Points, in no order, along strands that fork and pass close to each other.
Two points are linked if the straight distance between their rows is under 99.5. Some points are linked to none.
<662>: [ 24  46   7 -18  -1  -9 -31 -12  27 -20 -39 -42  13  16 -17 -19  18  33
   9 -31  37]
<716>: [ -9 -24   4 -40 -10 -29 -14 -77 -42  49 -28  -2   0  16  38 -15   4   1
  27   7   5]
<31>: [-11 -48 -45 -12  11   6  65   1 -50  58  28 -41 -23 -19   1   3  -3 -22
  14  13 -57]
<641>: [ 45  -8   4 -19   3  -9  31  -7   2   7 -21 -57 -38  -5 -20 -19 -11  42
  20  21  16]
<497>: [-14 -31  18 -28 -48  -5 -17 -13  22 -51 -34  34 -29  15   8 -41 -28  -5
  -1   2 -15]
<669>: [  0  21  39 -12 -12  41 -61 -51  26 -15 -19 -13  32  30  -2 -40  14  -4
  -2  -6   1]
<413>: [-18 -11  -7  15  24  52 -11   3  26 -72  31  26 -24  -1 -19 -57 -18   6
  -5  -9   6]
<754>: [ 39 -39  53  -6 -21  13  10 -27   7   9  15   2 -20  25  32  18  -8 -40
  16  49 -18]
<521>: [ 14  45   1  24  20  13  -6  17   6  -1   6  15  22   2  -2  18  12   0
 -11 -26  28]
<627>: [-15  25 -31   8 -31 -56  13  42   1  15   0 -30  37 -33  26  90   8  -2
 -12  -7 -17]
<594>: [-20  12  -7  10  20  59 -37 -13  39 -77  21   3   2   8 -19 -55   1   5
 -10 -24  13]
<38>: [ 33  -8   4  31  36  11  39  38  -3 -11  45   3 -38 -12  -8  25 -19  11
   0  11  27]
<544>: [-89 -11 -14 -41 -31  -5 -42 -20 -13   2 -11  31  12  -3  11 -17   3  -3
 -15 -15  -5]
<614>: [ 19  -3  23  33  34  22 -48 -44  -1 -37   9  38  10  28  40 -15  -6 -12
  20 -23  41]
<877>: [-52  12   6   0  30  56 -43 -45 -13  17  41  21  21   8  10 -13  12 -17
  -4  -4  13]
<439>: [ 21 -33  32  -5 -26  16 -13 -13  28 -67 -13  32 -34  20  12 -38 -37  -5
   2   8  -1]
<398>: [-10  -5  17   7 -30   4  -3  15  21  18  32  -6  18  -1  26  69  12 -47
 -15  33 -34]
<121>: [  1  39 -41   2   4 -31   7  33  -1 -16 -48  41   6   0 -30 -39   9  14
 -16 -53  11]
<775>: [ 47 -32   0  -1 -21 -46  36 -18 -23  44 -11  13   0  13  59  44   1 -57
  18  22 -31]
<107>: [ -9 -40   2   0 -19   5  28   8  -5  27  50   7  -2  -3  38  64   4 -67
  -8  33 -41]
<561>: [ 16 -36  18  -9  34  -1  -4 -46 -33  12  32  -1 -28  14  53  23  -7 -13
  29  23  34]
<37>: [-28   1 -16   8 -34  13 -17  20  16 -47 -37  62  16   8 -14 -55   1 -21
 -44 -23 -34]
<714>: [ 55 -31  27 -19 -16 -19  35  -3   3  -5 -18 -28 -53   1   2  -5 -28  23
  20  33   8]
<366>: [ 17 -24 -32  -6  15  -1  64   4 -40  63   3 -13 -21 -21 -24 -29   6   4
   0  16 -38]
<705>: [ 20  34  16   2  -8  -4 -11  13  37 -10  17 -78  20  -5   4  56  11  26
  10  11  20]
<137>: [-16 -41  31  15 -18  24  23  52  13 -17  26  26 -24 -13 -42  -1 -20 -16
 -28  40 -45]
<140>: [-73  -7 -12 -30   6  17 -33 -39 -31  36  16  34  11  -4  17 -16  10  -7
 -10  -4   3]
<717>: [-19  -3  38  13 -48   9 -17  41  37 -18  24  -6  16  -2   6  63   2 -25
 -27  32 -31]
<463>: [ 41  13 -12  17  10 -33 -12  -3   1 -57 -38  52  -6  22  22 -26 -15   4
  11 -56  43]
<830>: [-63  14  -4  10  -1  56 -51   8  33 -52  17   9  32   3 -29 -38  15 -10
 -39 -13 -17]
<47>: [ -6 -15  38 -21 -24  44  -3 -27  16  31   7 -32  -4  12 -21 -20  15 -12
  -5  48 -35]
<864>: [-36   3 -15  28  20   8  19  46   1  33  43 -43  38 -28 -27  49  22 -23
 -14  27 -50]
<743>: [ -7 -26 -12 -13  11 -25  18  16 -12 -42   9  30 -56 -10  11   1 -37  22
  13 -12  44]
<255>: [ 12  19   6  13  27  29   7  -8  18  23  48 -73  10  -5   1  44  20   0
  13  28   5]
<486>: [ 59  -6 -21  -1 -28 -49  46  -8  -7  49 -33 -39   5  -1  52  49   2 -38
  20   9 -44]
<206>: [-29  -2 -14  19  20   7  -7  -5 -37  14  34  84   8  -3  33  23  -6 -35
 -13 -17  12]
<628>: [-11  -6  -6 -17 -33 -22  17   1  -4  35 -12 -53   9 -17  -5  28   7   2
  -6  22 -41]
<170>: [-26  -7 -10   2  43  24  18  20  -9  19  30 -40  -2 -25 -62 -28   5  34
   5  20  -7]
<865>: [-18  38 -36   7  -3 -39  -6   9  -6  26  17 -26  48 -21  46  91  17  -8
  -2 -15   9]
<597>: [-23 -12  13 -28 -27   7  -1 -28  -2  35  -3 -34   6   0  -1   5  11  -4
  -3  30 -27]
<236>: [ 16  30 -31   9   4 -28 -10   3  -6 -31 -49  70  13  14  10 -38  -1  -4
  -4 -63  20]
<790>: [  6  40 -51   1  36 -28  16  -7 -26  34  -4 -66  16 -27  12  35  12  42
  16 -28  36]
<568>: [-15 -17   4  30  11  23  26  54  -3   2  31  51 -16 -12 -36  -7 -12 -16
 -27  13 -31]
<390>: [-39 -13 -45 -24  10 -42  18  34  -5 -40  -9  12 -43 -21 -29 -22 -22  40
  12 -29  28]
<209>: [-29 -49 -12 -11  -7  -2  41   4 -35  32  42  -2 -19 -21  13  33  -6 -28
  -6  26 -33]
<679>: [ 53  -4  19  -4 -28  -5  26  -5  -1  30 -53  37 -10  16 -17 -49  -4  -6
  -5  16 -27]
<310>: [ -4  13  -5  -3 -32  10 -20  -6  16 -17 -61  54  21  18 -13 -73   8 -15
 -25 -17 -36]
<314>: [ 11  45  -5  -1 -15 -46 -27 -11  -2  15 -17  -8  51   3  54  70  20  -6
  11 -21  26]
<351>: [-25   4 -36 -41   3 -23   9 -24 -27  32 -30 -21  -6 -15 -16 -31   5  42
  12 -13  18]
<575>: [-18  12 -47  16  36 -31  29  34 -25  14  26 -52   6 -42  -9  55   0  35
   7 -19  13]
<3>: [ 23   4  10  -5 -19   0 -17 -33  -2  15 -67  56  17  23  -3 -74   7 -10
   1 -11 -21]
<514>: [ -8  14 -38 -25   5 -36  16 -22 -27  36 -26 -59   3 -22  -3   6   4  48
  16 -16  20]
<477>: [-28  36  -7  21  42  46 -15  24  13  18  11 -28  27  -8 -76 -42  28  24
 -11  -3  -7]
<210>: [ 41 -16  49   2  -7  52   9 -22  10  23  12  -1 -14  29  -7 -26   4 -27
   4  44 -25]
<483>: [ 39 -24  20   8  20   6  29   9  -2 -20  15  17 -52   1   5  -5 -32  10
   7  14  29]
<584>: [ 29  30   6  -9  -7 -11  -3  27  41 -39 -35 -41  -7   8 -52 -30   4  39
   1 -16  17]
<239>: [-46  27  -1  14  10  53 -34  16  18   2   5   5  32  -1 -51 -42  26   3
 -28  -3 -19]
<346>: [-56 -33   1 -42 -48  -9 -17  -7   3 -19 -23  30 -19  -1  -6 -30 -14   4
 -13   5 -18]
<159>: [ -4   0   1  22  -7 -25 -10  -3 -32  17  -2  85  24   6  47  33  -3 -38
  -7 -21   5]
<619>: [ 10   0 -15  -6  34   4  30  10   0  14   0 -69 -20 -20 -61 -33   0  56
  19  10  11]
<364>: [ 60  22   4  19  14 -41  -6  12   0 -36 -27  32  -4  12  28  19 -12  13
  15 -39  59]
<606>: [ 18   9 -30  41  49  -6  51  51 -14  15  46 -36  -6 -33 -25  40  -1  18
   4   5   6]
<683>: [ 31  -8  16  11 -14 -39   9  -9 -21  18 -15  47   4  16  46  33  -4 -29
   8   2   3]
<182>: [ 65  -5  44  20  -6  37  16  -6  15  11 -16  25 -14  24 -16 -43  -2 -22
  -4  27 -24]
<562>: [ 16   9 -20  -3 -37 -43  26   6  -3  38 -31 -44  19 -14  22  51   8  -8
  -2   9 -37]
<354>: [-19  18 -53 -20   3 -56  20  47   2 -36 -37   5 -20 -14 -42 -27   0  39
   2 -45  22]
<231>: [ -2 -25   8  -8  25 -21 -26 -65 -43  26  -3  19  -9  25  50  -5   2  -1
  37  -3  39]
<129>: [  4  -2  -5  -3  42  25   8 -29 -20  27  45 -28 -11   0  17  15   7   2
  18  12  26]
<715>: [ 52   5  54   3 -11  -5 -34 -29  27 -34 -12 -22  -5  31  34  20  -8   7
  24  10  34]
<740>: [ -5  16  11  32   1   8 -10  73  42 -64  12   1  11  -8 -43  10  -9   8
 -26 -18  -1]
<153>: [ 55  19  40  13 -18  -7  -9   9  36 -22   6 -25   4  13  30  54  -4  -2
  11  17  17]
<66>: [-30   4   0 -26  -5 -16 -29 -16   1 -22  12 -25  -1  -4  27  41  -8  19
   8 -13  44]
<677>: [ -3  42   5 -19  -2  17 -35 -31  11  19 -33 -27  30  13 -22 -33  29  19
  -1 -15  13]
<496>: [-21 -17  -4  17  10  18  14  24 -16  -7  23  83 -23 -10  -1 -16 -23 -19
 -20  -6  -6]
<569>: [  2  12   9   3  -1  -1   3  54  33 -40 -12 -29  -1  -4 -67 -21  -1  32
  -6  -2  -5]
<358>: [-10 -25 -41 -22  12 -21  45  -2 -41  43 -16   5 -31 -25 -25 -42  -8  34
   8  -1  -6]
<499>: [-22  12  -3  21  42  54 -47 -39  -9  -8  28  51  23  14  16 -37   4 -17
  -3 -25  23]
<82>: [-37   6  33  14 -22  14 -30  55  40 -45  27 -16  25 -10 -25  47   2  -3
 -30  11 -15]
<563>: [ 30  -3  51  14   2  25 -50 -55   8  -9  -2   9  16  38  30 -13   7 -17
  20   5  15]

A fork is a point with three links, a tip a point with one. Leave the first point through the second and follow the links. Name the first fork or tip that comes.
<463>; <236> => <483>
<483>; <714> => <413>
<716>; <231> => <563>
<563>; <614> => <439>

A fork is a point with three links. Follow the links from the first point to the second and name the forks in between, in order.
<209>; <743> => <483>
<499>; <129> => <563>
<679>; <486> => <210>, <562>
<159>; <3> => <562>, <210>

Follow the links from the first point to the second, and from the first to the third. Name the last point that the two ways share.
<740>; <153>; <877> => <563>
<47>; <206>; <865> => <562>
<310>; <159>; <865> => <562>
<390>; <641>; <514> => <483>
<129>; <497>; <82> => <563>
<619>; <463>; <366> => <483>

Name the points in between on the shortest way along the links from the first point to the second, in order.
<310>; <628> => <3>, <679>, <182>, <210>, <47>, <597>
<351>; <569> => <358>, <366>, <31>, <209>, <107>, <398>, <717>, <82>, <740>
<568>; <865> => <496>, <206>, <159>, <683>, <775>, <486>, <562>, <627>
<364>; <390> => <463>, <236>, <121>, <354>
<170>; <514> => <619>, <641>, <714>, <483>, <38>, <606>, <575>, <790>
